A landscape with many valleys, sampled at points; each row gives a point and its height.
A ball rolls from a point to whichever of its 2 nearest points has the largest drop for the distance, and stops where none of them is lower. Distance is the straight distance between rows; heights are no part of it.
bagud: [  1  -2   3 -17  -4  -4  -5  16 -16   1  20 -10   2  13  13   9   4  11
   5   4 -14  -2   4 -10 -11  10  -3  -3 -28  -6  -4  15   5   3  20 -26]  (h 450)
kas: [ 10  -4  23   4   0   7  -6  -5 -18 -15   5   3  -1   1  -1 -11   3 -12
 -11   1   2   9  17   5  11  17  -1   1  -2   7  -7  20  13  -4  -6   0]  (h 544)
tekos: [  9   0 -22   4  -2  10  12 -13   7   2 -38  15  19 -19  -3  -4  -5   6
 -21  -1  10 -20  -8   7  -7 -20  -8 -19  39  -8 -18 -25  -5   9   1  17]  (h 428)
Veb: [  5  -7  21   0  -5   6   3  -8 -11  -6   8  -4   4  -2  -7   3  -4  -4
 -18 -19  -3  24  20  -6   8  21  -7   1  -9  -4   0   6   2   4   2  -6]  (h 573)
devi: [ -7  -1  -6  -8  -8   3  -7  12  10   6   1  -3  -1   3   1  -1   8   4
  11   0   1  -7   2   5 -13  -9  -1   5  -1   4   9   5  -6  -3   1   0]  (h 566)
Tada: [ -6  25   7   4   9 -14 -15  -8 -16   0  19 -11  -9  12  11  14  -8  -5
   5  -3  -7   1 -35 -13   4  -2  14   4   0 -15  16 -13  -8  13   6  -9]  (h 157)
vap: [ -7   7  -2   4  11  -8  -5  -7   4   2   3  -4   8  14  -7   6 -11 -12
  17  -6 -14   8 -28  -5  -4  -8   1  -2  18  -5  23 -15 -20  12  -4   2]  (h 540)
zop: [  0   1   1   7  26  24   3  -8  10  -9 -12   0  -8  -6 -16  -2  -1  -8
 -17 -24  -2  -1 -12   0 -12  -4  -9   4  28   2  13 -23  -8   9  11  -4]  (h 626)
difa: [ -3   3  -1  11  14   6  -2   1   9 -14 -13  11   3  -5 -12  -8  10  -2
   2  11  -3 -11 -17  14  -3 -17  -9  -6  17   5   3 -10   4  -2 -11   3]  (h 670)
Mupaz: [  9   1 -16  -1   1 -11  24   6  12  -9 -16  15  -2 -19   2   7   3   7
  -7  -2   5 -18   5   1   0  -5   2   4  -3  -9 -20  -6  22  -4   9  -7]  (h 484)
gez: [ 14   5   6  -3   7  -7   1  -7  -9 -21  -4   9  -1 -11  -9   6  -1  -4
 -13 -13  -4   1   3  -3  -1   7  -2   9  -5  -6  -7   1  12   0  -2 -10]  (h 505)
pifa: [ -7   5 -10  18  12  -1  14   5  13  -1  -8  -3   1  -1   1   5  -2   4
  -8  -4   9 -18 -21   0   2  -5   0   0   7  -5  11 -14  10   1  14  -8]  (h 186)
Bubet: [  1  20 -21  17  12  -8  -2  -6   4  15 -12  -2   6   1  12   6  -7   2
  10  10   9 -14 -38  -4   8 -13  20 -18  32  -4  14 -22 -18   6  -1  14]  (h 218)
Fitid: [ -2  -1   6  -3  -9  -5  11   1 -11   7  14  -5   4   7  13  19  -7   9
  -5  -8  -2   3   2  -9  13  17   5  -2 -22 -13   5   5  13  -2  21 -22]  (h 439)
lete: [ -8   7   5  24  20  16 -10   1  10  -7  -8   3  -9  -1  -3  -8  12  -4
  -4   6   3  -7 -26  12   1 -14  -6  -3  25   3  11 -20   1   3   0   0]  (h 657)
dega: [  7  -8 -18  -3  -6 -11  23  12  16   7 -14  10   2 -23  -2  10   6   8
   3   2   6 -11  19  -2  -3   1  -4   8 -13  -9 -21   2  11  -5   0  -3]  (h 467)
Zonuv: [ -8 -12 -10  -5 -22  -1  12   0  18  15  -1 -11  12   2 -10   4 -15   2
   5 -11   0  14  16  -5  -7  -1  -5   4  -8  -2   9   0 -12   4   0  10]  (h 558)
gabem: [ -4  15  -9  -7   0 -15 -10  -7   1   0  -7   0   8  10  -5   6  -6  -6
  20   4 -16   2 -21  -2  -8 -12   1  -5  20  -3  13  -6 -21   8 -16  11]  (h 518)
Zapus: [-10 -26  -3  -1 -15   0  23  18  16  19   4  -1   4 -11  -6  10  -9   6
   1   2   1  18  31  -8  -2  11  -7   8 -24  -2 -12   8  -4  -4   9 -11]  (h 523)
buv: [-13 -10 -13  -7 -17   5   2   2  17  12  -7  -4  16   7  -9 -10  -2   4
  20  16  -3   0   1   6  -1 -12  -8  -5   6  10  10   2 -22  -4 -12  21]  (h 595)
fas: [  6  -1  14  15  17   3  -5  -2  -4 -22  -1   9  -3   1  -5  -8   4  -6
  -9   7  -2  -6 -12   9   4   3  -6   1   4   1   0  -2  16  -3  -2  -8]  (h 423)
luba: [ -9 -19 -10  19  -5   5  34   1  19  14 -19  -5  14 -15  -9 -12 -19   3
  -4   6  16   4  18  -1  15  10 -14  -3   2   5  -1  -4   0  -3   0  16]  (h 307)
Zopeg: [ 13  -3 -10 -17 -13 -18   0  -1  -5   7  -3   7  -4  -8   7  -4   3   3
   8  16   8   1  23   3   8   4   8   0 -14   3 -27  17   5 -10 -16  13]  (h 466)
romez: [ 10  14   6 -11  -6  -6 -14 -13 -18  -7  -7   5  -4  -2   5 -14   7  -6
  -8   0   6   1  11   7   9  -4  11  -2  12   4 -16  15   1  -7 -26  25]  (h 516)
Fopog: [ -1  21  -7  10  14 -14  -5  -5  -3  -7   1  -5  -4   3   3  12  -4   0
   7  -1  -2 -10 -38 -10  -2  -7  12  -1   6 -12  14 -19  -2   9   3 -10]  (h 73)
guse: [ -5   6   1  11   2  -1   0 -11  -9   9   3  -8   0  17   9 -12 -11  -7
  -6  -5  12   1  -9  -1  13   2   8  -9  12   3  19   0  -3  -2  -3  17]  (h 192)
zuzi: [-10   9   9 -13  -9   6 -23  -2  -8   6  15 -11 -12  17   9  -6  12  -8
   0 -12   1   5   0   1 -10  -8   7   5   3   9   7  10 -14   3  -2   8]  (h 236)
malo: [ -5  11 -12  21   9  -5   2   0   7  14  -3  -6   6  10   4  -2  -6   0
  14  13   7  -9 -31   1  11  -9   9 -13  14   0  20 -15  -9   1  -4  12]  (h 268)
sef: [-14 -10   7  -3  -3  16  -2   4   8   1  16 -11   1  14  -5   1   2   0
   2  -7 -10  11   4   0  -5   2  -8   7  -8  12  19   0 -12   2  14  -5]  (h 216)
Rek: [  4   0  -7   9   5  -2  14  -9   3   2 -11  -6   8   0  -6   0 -16  -6
  -7 -18   8  -3  -2  -5   4   6   0  -5  11  -6  13  -9  -2   4   3   5]  (h 438)
zap: [-12   6  -7   6  -4  -6   4   8   4   8  14 -11  -1  14   9  10  -2   9
  11   2   4  -9 -17  -5   5  -3   6   2 -13  -5  17  -4   3   0  14  -8]  (h 55)
Viguv: [  3  10 -13  -6  -9 -14   9 -16  -1   9   1  -4   7  10   1   3 -23   3
   7  -8  -1   7  -7 -11  10   3  12  -7   0  -6  11  -4 -12   5  -2  19]  (h 250)
Fiza: [ -1   6  -2 -23 -22  -6 -10  -5  -3  12   9  -9 -10   4   6   1   5  -1
  -8 -29   3   5  17  -6 -11  -2  13   6  -6  -6  -7  11  -6   6  -1   7]  (h 330)
lofep: [-12 -20 -12 -10 -19  -1  16  14  22  16   0  -8   8  -6  -7   5  -2   6
  11   3  -1   5  19  -4  -9  -1  -7  11 -17   1  -2   6 -10  -3   5   0]  (h 541)
vegu: [  6   5 -10  -3   3  -4   2   8   1 -10  -7  13  -7 -15   5   5  10   6
  -8 -10   5 -18   0   2 -12  -7   2  10   0  -8 -15  -1  19  -6   5 -12]  (h 499)
kifo: [ -3  29   0  -1   9 -15 -28   4 -15  -5  13 -13 -13   9  12   6   0   1
  15  10  -9  -7 -32  -8 -10 -11   6   2   1 -11   4  -6  -7  10  -6  -7]  (h 215)
Ludo: [ -1   9   1  30  17  -1  -3  -6  -1   1  -3  -5   0   8   4 -13  -2  -6
   1  12  11  -7 -29   7  19  -3   6 -13  19   1  16 -13   5  -3  -6   9]  (h 311)
Dok: [  8  -1   9  -2  -6  -1  -6  -4 -10   1   1   6  -6   1   6 -15   8  -6
 -10  -3   8   4  21   7   9   1   5   2   2   7 -13  17  11  -9 -12  13]  (h 531)
Fufe: [-18  -3   2  -9 -15   0  -2   2   5   8  22 -14   7  23   0   3  -8   5
  13  -4 -12  12   0  -7  -8   0  -6  -1 -19  -3  16   2 -10   4  18  -7]  (h 165)
pugi: [  3   0   0   9   6   2  15  -6   3   0  -6   0  -1 -10  -4  -1  -9   0
 -23 -26  12   0   2  -4   6   8  -4   2   5  -6   6 -10  12   3  12  -9]  (h 462)
mekuf: [ -5   9  21  16  19   5 -18   0 -12  -9  19  -9 -13   2   4   7  11  -5
 -10   5  -1  -6 -25   0  -1   2  -3   9  -6 -11  10 -12   8   6  13 -24]  (h 396)
dos: [  9 -14  15  -7   4  23  -6   8  -5   0  13   7 -13  -6   3  -9  19  -9
 -11  -8   4   8  32   8  -6  10   1  11  -5  16 -19  16   6  -8   7  -4]  (h 287)
Pupiz: [ 12  12 -10  -9  -7 -15  -2 -14  -5   0 -10   4  -1  -3   3  -1  -3   1
   1   1   5  -1   6   2  10  -2  11  -3   3   0  -7   5   0  -6 -19  22]  (h 501)
seda: [ -2  -5  11  15   4  -7  10  -3  -6 -10  11  -7  15  15  -4   5 -14   5
  11  19  -8   4 -19  -4  16  14  -2  -4 -15  -6  16  -1   5  -1  10 -14]  (h 425)
gapuz: [  6  -6 -20   6  -7  10  22  -4  17   4 -32  15  12 -21  -3  -8   3   8
 -16   5  13 -18   8  11   2 -16 -10 -10  24  -5 -21 -16   8   3  -1  16]  (h 403)
gesu: [ -4  10  -5  -5   8   6 -15  -4   6  -7 -21   9   6 -11  -5   8   9  -3
   8   3 -12 -11 -20   7 -20 -21  -5  -7  36   3   4 -15 -20   6 -13   4]  (h 522)
tekul: [  5  -1  -1  16   1  -8  16 -13  -6   6   3  -4   7  14   6  -8 -23   0
  -2   1  11   7   0  -6  29  11   9 -10  -2   4  13   1   4  -5   1  14]  (h 130)
gugub: [  0   4   1   0 -11  -6   0 -15 -10  17   4 -10  -2  16  11 -14 -15  -7
 -11 -11  14   9  10  -3  17   5  13  -9   8   3   7  10  -4  -1  -4  26]  (h 235)
Viro: [  5  -8  11  -2  11  27 -14   9  -1  -1   9   8 -17  -5   3 -13  24  -5
  -6  -2   5  -2  17  15  -6  -4   0   7   6  22  -9   9   9 -11   2   1]  (h 254)
fafo: [  1   1  -2   1   7  -9   4   5   5 -20  -6   2  12  -5 -14   4  -2   5
  11  10 -12  -8 -14   0  -6   2 -13   1 -10  -2   5  -1   4   3  -2 -12]  (h 480)
tesir: [ -5   3  22   3  -1   3 -12  -9 -17  -2  20  -8   1  20   2  -5  -5  -7
  -6  -7  -1  14  -1  -2  12  10   1  -2  -4   1  12   9   0   3   2   2]  (h 303)
gab: [  8 -25   5 -18  -8  -1   2  21 -11  11   8   4  -4  -7   4   0   3  -8
   6  13   2  12  35 -10  -9  20  -1   3 -25  -2 -40  21   2  -6   3 -19]  (h 464)
Kamev: [ -1  -4  12  -9 -18 -12  -2 -12 -14  -4  14  -7   9  21   2  -8 -12  -1
   7   5 -12  19   7  -3   8  13   3  -5 -18   0  -4  14  -3   6  -8  12]  (h 329)
zenuv: [ 12 -11   8 -13  -6   3   1  12  -8   7   9   7 -11  -8   8   4  10  -9
 -11 -13   8   7  33  -3  -3  13   5   7 -15   3 -23  16  13  -9   7 -13]  (h 317)
ramal: [  0   6 -14  -5   1   7  -2   1  14  -2 -19   6   6 -10  -8  12   6   2
   4  -9  -4 -14 -11   4 -21 -15  -2   0  22  -2   9 -12 -15   5  -6   2]  (h 538)
siker: [  1  -3   9 -26   3  20 -18  10  -5  -6  16  -9 -10   2  -5  -1  20  -2
   3 -11 -11   6  12   1 -24   2  -4  11 -12  16  -4  11 -14   2   3  -7]  (h 292)
gaz: [  2  11  -3   6   4   2  -9  -8   0  -5 -17  14   6  -8  -2  -9   9   1
   4  18  -3 -17 -17  16   6 -22  -3 -13  27   5  -2 -11  -2  -6 -23  13]  (h 680)
narag: [ -2 -12   3  19   9  11  12  13  10  -8  -4  12   1  -2   2  -6   9   1
  -3  15   6 -12   0  11   6  -1  -6   2  -2   7  -4   4  20 -10  10  -8]  (h 322)
Zemem: [-18   4   7   4  -8  -3  -3   1  -7  12  28 -13   1  27  14   8  -3   6
   4   1  -3   4 -12 -10   6   2   6  -2 -20  -8  21   1   0   5  21 -11]  (h 114)
giviz: [  7  12   0   4   8 -11 -11   4 -11  -8   5   3 -10   6  16  -3   7   6
   5  21   1 -14  -7   3   7   0  12  -3 -10   4  -5  10  17  -7  -4  -5]  (h 405)
beres: [ 11  11   3  13  16 -11  -9  12  -9 -18   1   4 -11  -3  10  -2  11   8
   7  29  -3 -20 -19   6   1   0   3  -3 -12  -5  -9  -2  24  -1   3 -18]  (h 384)
dozus: [  2   9   6 -22   3  -9 -15  -4 -11 -18   2  -5   7   3 -14   5  -4  -2
  10 -10 -21   9  -2  -7 -17  -1  -9   4  -8  -5  -2   5 -12  10 -12  -1]  (h 547)
fer: [  1   1  11   6   7  18 -19   1  -4  -7  -1  10 -10  -3  -2 -17  20  -4
  -6   5   3  -5   2  19   1 -12   1  -2  17  15  -4   1   8  -8 -11   7]  (h 290)
Rinuk: [ -4 -14   3   7   5  25  -2  13   8   5   2  11 -11  -3   6 -13  21   1
  -1  10  11  -9  11  15   0  -7   0   7   4  18  -5   6  14 -15   7  -2]  (h 285)
lib: [ -6  13  -3   2   4 -13 -15   1  -3  -2  -1  -4   6  12   1  -4   0   2
  23  20 -11   0 -25   5   0 -11   0 -11   6   4  11  -4 -10   1 -18  11]  (h 497)
Bam: [ 10   4  -1  14  15  -6   6 -12  -7 -22 -14  12  -2  -6  -4 -13   0  -3
 -11   6   6  -8 -14   6  13  -5   0  -7  11  -2  -7  -8  22  -2  -4   8]  (h 391)
siro: [  9   9  -2  10  12 -14  12 -13  -4 -13  -7   6   1   0   1  -1 -10   0
  -6   2   4  -9 -17  -2  17   2   9  -2  -1  -4   2  -6  16  -2   1   1]  (h 418)
nosaf: [ -3  16   2  19  14   5 -13  -3  -8  -6  -1   4 -20  -3  15  -7   8  -5
 -15  -4  12 -15 -18   3   2 -15   8   4  20  -7   4 -13  18  -2   5  -2]  (h 344)
Faz: [  2  -5 -11   5  -4   6   8  -2  13   2 -24  12  12 -14  -4  -9   6   5
  -5   8   6 -15   5  13   7 -16  -9  -8  19   3  -9  -3   4  -9 -13  16]  (h 377)
zona: [ 14   1  -3   4   3 -18  20  -7  -3 -12  -7   9   3  -5   1   7 -10  10
   0  10   0  -1   1  -4  18  13   6  -1 -17  -4  -8   2  15  -4   3  -3]  (h 445)
Topu: [  6   5  -9  22  18  -1  12  -9   2  -3 -17   4   3   0  -2 -18  -9  -3
 -12   2  16 -12 -17   4  16  -2   0 -14  23  -1   4 -15  12  -2   2  12]  (h 353)
gan: [ -2 -22 -10  -3  -5  -5  26  23  12  12  -8  13   3 -16   1   7   1   2
  12  21   6  -4  23  -2   2   6  -6  10 -19  -1 -32  12   7 -12   2  -8]  (h 440)
vav: [-11  -6  13 -12   4  27 -14  -2   3  -1  19 -13 -12  16  -2   1  11  -3
   1 -10 -10  14   9   4 -13   0  -4   8  -5  22  13   4 -19   2   5   0]  (h 255)
tefom: [  3   4   4   2  -1 -11  -1   1 -10  -2  11   1  -4   9  14   7   0   6
   1   7   1  -8  -3  -6   7  10   9   1 -18  -3   0  10  15  -5   7 -13]  (h 422)
zituf: [  0 -10  -1 -11 -12  13  -6  -2   8  12  -3  -3  -5  -1  -5  -7   8  -4
  -6 -13   8  10  22   5  -7  -3  -2   4   8  12   1   9 -13  -2  -8  18]  (h 248)
ginuk: [ -6 -12   1 -25 -12   4 -14  11   0   7  18 -10  -5   7   1  -7  13   1
   7  -8  -4   8  21   0 -16   1   0   9 -18  10  -9  18  -9   3   4  -2]  (h 323)
bar: [ -8  -2   5   1  -2  -1  -4  16 -13   7  22  -9  -6  18  21   6   6   9
   8  18  -3  -9  -3  -4   2   8   4   1 -22  -4   2  13  10  -2  18 -23]  (h 437)
losag: [ -6  19  -2  -8  -5   1 -23  -4  -9   6   2  -4 -11   6  10   1   9  -7
  -4 -11   4  -6  -7   1 -12 -14  11   4  23   2   8   3  -8   2  -9  11]  (h 271)
Rupuf: [  1   9  -5 -15 -14 -20  -1 -17  -6   0  10  -6   7  19   2   1 -18   3
  15  -1 -12  14  -4  -9   3   0   6  -6 -13  -3   2   6 -11   3  -5  17]  (h 293)
tozun: [ 14   8 -16   2   7   0   7 -20  -3  -5 -35  12  12 -18  -4  -3 -12  -6
 -14  -8   5 -10  -8   1  -4 -11  -2 -13  37  -9  -8 -18  -5   8  -8  18]  (h 452)
pima: [  5  -4  16   8  15  22  -3  -6  -2 -11   2   2 -11  -4  -6  -3   5  -7
 -22 -22   3   5   8   4   1   7  -6   7  10   8   4  -3   7  -1   9  -4]  (h 600)
lekor: [-12  17   7  -3   5  -2 -29   6  -8   1  17 -11  -9  16   6   3   6  -4
  11   2 -10  -2 -21  -2 -13  -9  -2   3  -3  -3  12  -3 -11   8   0  -6]  (h 253)
Gol: [  6  17  -6  -2  10  -1  -8 -19 -11  -9 -21   8   1 -12   1   2 -11 -13
  -9 -17  -1  -4 -13  -5  -5  -9   6  -3  44  -8   0 -12 -10   8 -11  11]  (h 478)
siv: [  5  -9   4   8   2   2  20   0   8   0  -7  -1   1 -20  -9  10 -10   3
 -23 -27   6  10  15  -8   4  15 -11   1  -9  -9   1  -8  13   5  10 -18]  (h 481)
zezav: [  2  10   2   8   5  12 -15   4  -6  -4  -3  12 -15  -9  10 -12  18   0
 -11  -1   9 -18  -5  10  -3 -18   7   2  18   1  -9  -4  19  -7  -3   5]  (h 319)
serez: [ -5  -1  -2 -22 -17  -6  -7  12  -2  11  13  -8  -8   5  10   6   6   3
   0 -17   1   1  15  -8 -17   1   5   9 -21  -5  -4  13  -1  -1  10 -11]  (h 347)
buf: [  2  -6  -7 -15 -19 -15  14   9   7  21   7  -3  -4  -5  10  17  -9  11
  -2 -11   2   8  23 -10   3   7  10   6 -27 -12 -16   8   6   0   7 -12]  (h 368)
duno: [ -3   3   1  12  25  22  -7  -7  12  -7 -15   6  -7  -6 -11  -2   7  -7
  -4  -5  -6   1 -23   9 -12 -15  -8  -1  37   7  12 -25 -15   9   1   1]  (h 643)
lobip: [ -6  21  12  25  18   3 -15  -3  -9  -5  10  -4 -19  -3  13   1   5 -10
 -14   0  10  -9 -30   0   3 -11   6   6   9 -14  10 -20   8   6  10 -13]  (h 369)
Dited: [  9  -3   1  -8 -13  -5  10   7  -1  14   4   1 -11 -12   6  15  -2   3
 -16 -25   7   9  25 -11   1  12   5   8 -16  -9 -13   5  11   1   7 -17]  (h 345)
Gezov: [ -4   1   6  -8   4  -3  -4   5   0 -12   8  -7  10   9 -12  12  -3   6
  13  -1 -18   1 -12  -7 -12   5 -14   5 -17  -5  13  -5  -6   5   7 -15]  (h 504)
zevo: [  2  12  -8 -18 -18  -3 -13  -9  -6  15  -5  -7  -6   2   7   2   1  -4
  -8 -21  10   0   6  -4 -10  -8  16   2  16  -4   1   6 -14   2  -7  19]  (h 301)
tavu: [  4  14  26  -1   6  -5 -16 -17 -29 -16  12  -3  -1  15  -1  -3  -4  -8
  -6  -8  -5   9  -8  -7  11  13   6   1   0  -7   4   9   1   5  -6  -1]  (h 332)
Legor: [ -5  19   5   6   6   5 -30  -1  -4  -1  -6   5  -9  -4   3 -10  16  -5
   7  16  -4  -8 -21  12   0 -20  -2  -9  28   7   2  -8  -8  -1 -24   7]  (h 689)
Benez: [ -5 -25  -3 -19 -10   8  -6  20   4  13  11   0  -5   0   0 -10  15  -1
  11   9  -1   9  31   5 -12   4  -1   8 -18  15 -19  19  -9 -10   5  -7]  (h 350)
mut: [  0 -27  -5 -13  -3  19   5  17  15  10   3   8  -5 -17  -8  -5  14  -2
   9  10   3   9  35   9 -10   2  -7  12 -10  16 -22  11  -7 -13   1  -2]  (h 379)
roduk: [  1  -6  26   1  11  23  -4 -10  -6 -13  13  -6  -3   4 -10   2   2  -5
 -18 -21  -8  19  10  -3   4  15  -9   8  -2   6   9   1  -6   2   7  -6]  (h 586)
kagir: [  0  13   0  -3  16  -4 -17 -11  -4  -6 -14   5   6  -7  -4   5  -2 -17
   3  -8 -12   4 -20   1 -12 -12   0   0  46  -4   7 -10 -20  12 -14   7]  (h 500)
Pud: [ -4 -18   0  -4 -19   9   8  -4  13  19   5 -10   1  -6 -12   2 -11  -2
 -11 -18   1  28  31  -9  -8   7  -9   2  -9   5   2   3 -13  10  -4   7]  (h 574)
Mos: [ -3   9   1 -12   2 -12  -3  -5  -3  -8   5  -5  10  10 -10   9 -15  -3
  13 -12 -19  10 -16 -10  -8   2  -6   0  -2  -9  15  -7 -13   9   0  -3]  (h 525)
kifir: [  0 -17  -5 -13  -8  24  -5   2  19  14  -9   3  -3 -11  -8 -11  17   2
  -1   0   5   2  23  15  -8 -11  -5   4  14  18  -4   4 -15 -11 -11  16]  (h 286)
pufo: [ -3 -11 -14  16  -8 -10  30  -6   9  14 -12  -2  15  -6  -2  -9 -22   5
   5  18  13   2   9   2  29   9   2  -7  -2   5  -2   2   1  -8  -8  25]  (h 251)
Puga: [ -4 -18   7  -1 -19  -6  10  -5  -7  -1  11  -5   8   9  -2  -8 -14  -1
   5  12  -6  23  23  -1  10  18  -4  -3 -21   4  -4  16  -2  -2  -4   5]  (h 356)
Zosus: [ -1  -2  11 -11  -5  17 -19  -3  -6   2   9  -5 -12   5  -1 -12  15  -7
  -9 -16   4   9  18   6  -8   0   4   7   5  17  -1  15  -9  -3  -4  12]  (h 208)
masiz: [-12  15   9  -2   2  15 -36   4  -1   7   7  -6 -17   8   7  -8  22  -5
   8   7  -1   0 -13  14  -9 -19   3  -3  21  15   8  -1 -20   2 -16   8]  (h 698)
lalir: [  7   6  -6 -18  -6 -16  -3  -7  -4 -13  -4   0  10  -4 -10   5  -6   1
   8   0 -14   5   9  -5  -9   3 -10   0 -13  -4  -7   6  -7   6 -18   6]  (h 563)
Nane: [-10   6  -6  12   6   4   1   6  10   6   5  -8  -1   6   0  11   3   0
   3  -7   1 -13 -19  -3  -7  -9   0   4   3  -4  23 -12  -4   6  11 -10]  (h 125)
somem: [ -2  -2 -11   5  -5   1  11  -2  14   4 -15   2  13  -7  -7   0  -5   2
   2  -1   6  -5  -1   3   0  -5  -6  -2  11   2  10  -5  -4  -1  -5  12]  (h 408)
zikuz: [ -2 -18   3   8  -7   5  21   8  15   9  -4  -2   0 -20 -14  11  -8   4
 -13 -16   2  19  27 -10  -2  14 -14   6 -15  -1  -5  -3   0   4   5 -11]  (h 502)
sisu: [ 11  -1   5 -10  -9 -14  20   1 -11   5   6   6  -4   0  16  19 -14  16
  -3   6  -1   5   9 -14  23  24  12  -3 -30  -8 -12   8  15  -3  17 -15]  (h 430)
lovak: [ -7 -15   9   8 -10  -5  20  -1  -9  -4   8  -4  15  12   1   6 -16   9
  10  18  -6  10   2  -8  21  23  -1  -4 -22  -4   8   8   6  -2  13 -11]  (h 400)
Sev: [-10   8   9  15   6  -8 -13   1  -3  -4  11 -10   6  22  -1  -3  -9  -1
  22  25 -10   6 -30   4   6  -1  -3  -8  -5  -1  16  -7  -9   3 -10   2]  (h 477)
susug: [  4  -3  -7  -5   5   9   8  15  15  -5  -4   7  -7 -17  -3  10  14   4
  -7 -16   2 -14   6   1 -15  -3  -3  13  -5  -4  -4  -5  10  -3  17 -17]  (h 513)
Sanod: [  5  -8   0 -18   0   0   2  19  -3  -6  11  -3   2  -5   0  13   3   9
   8   3 -12  -2  14  -9 -16  13 -11   4 -29  -4  -6  10   3  -1  14 -27]  (h 465)
golod: [  3   1 -16  -7  -7  -3  10   7  14  -3 -11   3   0 -16  -8  15   1   4
  -5 -19   1  -8   5  -6 -18  -4   0  10  -3  -8   1  -6  -2   3   2  -8]  (h 530)
fepot: [-11  -2 -14 -13 -21  -4  -4  -2  11  17   2  -8   7  15   1  -3  -5   3
  14  -3   0   1  -1   0 -10 -13   4  -1   2   0  11   4 -18   0  -4  17]  (h 580)
pevis: [ 14   8 -10 -15  -4 -22   2  -5  -5  -4  -5   4   0   1   8   0  -5  12
  11  19   1  -7   3  -1  11   1  11  -4 -15   5  -9   8   5  -4 -10  17]  (h 485)
rurig: [  1  -2  19   9  18  16  -9   5  -8 -16  11   0 -11  -1   0   6  16  -4
 -12  -1  -5  -6 -10   1  -5   7  -3  10  -8   0   5  -3  15   2  14 -29]  (h 419)
Vopu: [ 13  -5  17   9  -2  -1   7 -11 -10  -7  -3   4   0  -9  -4  -7  -7  -8
 -21 -10   8  17  25   1  14  19  -2   0  -4  -1 -11   8  15  -3 -10   7]  (h 559)
nati: [  1   0   1  22  16  -1   6  13   4 -20  -3  11  -5  -6   3  -4  13   4
  -2  24   1 -18 -17  13   1  -5  -3  -3  -5  -3 -12  -6  28  -3  10 -17]  (h 357)
veziv: [  1 -27 -11 -11  -9  -4   9  19  12  18  -3  10   1 -23  -7  -1   8  -2
   8  15   7   4  35   2  -6   1  -7   9 -14  -1 -33  10   0  -8  -9   1]  (h 412)
val: [ -5  -8  -2   3  -5  16  -3   3  13   8 -12  10   3  -6  -2 -16  12   5
   4  17   7 -11   6  20   7 -16  -8  -7  14  16  -1   3   0 -14 -13  11]  (h 351)
zag: [  0 -14  -1 -17 -19 -13  15  14  -6  14  12  -3   3   2  12  14  -9  15
   9   9  -7   9  20 -15   3  19   4   0 -38 -13 -19  15   3  -1  15 -22]  (h 390)
fupiz: [  4   4   8  12  20  -5  -9   3  -2 -27  -7   4   0  -2 -14  -1   7   1
   6  19 -11 -11 -25   7  -7  -1 -10  -1  -3  -2   0  -7   8   3  -7 -14]  (h 453)
Vogir: [ 12 -19  -1 -15  -8 -12   4   9  -9  11   5   9  -1  -7   5  -5   6  -7
   8  20   6   7  35  -2   2  13   2   2 -19   1 -41  22   4  -9  -8   0]  (h 443)
maza: [ -5   1 -17 -11  -6   0  -3  12  17   2 -11   2   7  -6  -6   7  10  10
  15   6  -5 -19  -7   3 -18 -16  -4   2   3  -1   5  -4  -9  -1  -6   2]  (h 553)
Zemu: [  1   2 -16   3  -9 -13  19 -12   4  15   0  -3  11  10   4  -6 -23   6
   7  12  10   3  -1  -6  26   6  14 -10  -4   6  11   2  -4  -3   0  29]  (h 191)
zugu: [  3  -1   2   2  15  32  -2  -3   8  -7  -7   3 -16  -9  -3  -2   7  -4
 -22 -26   3  -3   4   2 -16  -5  -4  10  20   7   6 -14  -1   4   9   0]  (h 613)
tam: [ -6 -16  13  -6 -18  -4   7   2 -13   0  14  -7  11  18   6   0 -12   6
  10  17 -15  15  13  -7   8  20  -2  -6 -24  -5  -1  17   1  -1  14 -14]  (h 381)
kogud: [ -6   3 -11  16   5   8   8   3  18  -6 -23  10  10  -8 -10  -9  11   5
  -2  19   1 -24 -26  15   2 -27  -8 -17  27   3  -5 -21   5   0  -3   5]  (h 682)
vez: [  4  -5 -11 -10  -8 -10  10   5  11  -5  -9   0   9 -17 -17  13  -3   4
   5  -4  -5   3  16  -4 -14   1 -13   6 -16  -7  -5  -2  -5   4  -8  -5]  (h 548)
liv: [ -7   0   5  21   6 -10   6  -7  -4  -1  11  -6  15  21   0  -5 -18   0
  16  19  -2   6 -25  -1  20   6   3 -10  -5   2  20  -4   1  -1   1   7]  (h 451)
tiv: [  4 -11   4  -7 -18 -17  23  -2  -6   7   6   1   6  -3   1  17 -17  13
   2   9  -7  22  20 -14  13  22   2  -6 -35  -9 -15   8   7   4   4 -11]  (h 410)
banit: [ -5 -14   2   1   3  31  -4   2  13   5  -5   4  -7   0  -9 -15  13   1
   2   6   1   3   9  20   0 -10  -6   0  15  25   9   2  -9 -12 -10  12]  (h 320)
zita: [  1   4  -8   8  22  -9   4 -13  -1   4  -3  -2  12   2  -9   1 -22 -17
   0 -18  -3   6 -27  -9   3   0   3  -7  31 -11  20 -18 -20  16  -1   4]  (h 567)
kip: [ -1  24 -16   7  12 -14  -7  -8  -1  -2 -13   3   0  -4   7   8  -6  -2
  11   4  -4 -12 -38  -5  -2 -13  16  -6  27 -10  10 -19 -14   9  -7   3]  (h 158)
Ribed: [  7  -9   4   8  -1  -9  23   0   1  -7  -7   4   6 -11  -4  13 -12   5
  -9  -5   1   6   9  -6  11  18  -6   1 -15  -9  -4  -1  12  -1   9 -15]  (h 468)
kep: [ 12  -5   9  -9   8   0  -5  10  -9 -21   4   5   1  -9  -8   8   9   3
  -2  -4 -12  -2   6  -4 -13  12 -11   7 -19  -5  -9   6   9   0   7 -24]  (h 483)
fuf: [ -4   2  14  -8 -16  -1  -8 -13 -14   6  13 -11  -3  15   6  -9  -4 -11
 -12 -21   8  17  18  -4   8  10   5   0  -3   3   1  17  -3   2  -1  13]  (h 270)

Call two points neighbours if one is among the 2 nearest of the other. Go from one point of each pair to the other, from neighbour to neighbour, staying as low as possible. Name the highest point that can't be avoided.
tekul / Zosus: somem
Vogir / Fopog: gab
ginuk / Zosus: serez
Fopog / Viro: fas

For each start below, name the point where the ball stops.
fepot: Zosus
vap: tekul
Zonuv: Zosus
Pud: Zosus
Sanod: Viro
zita: Zosus
difa: Vogir
Vopu: Vogir
Fitid: Viro
sisu: Viro
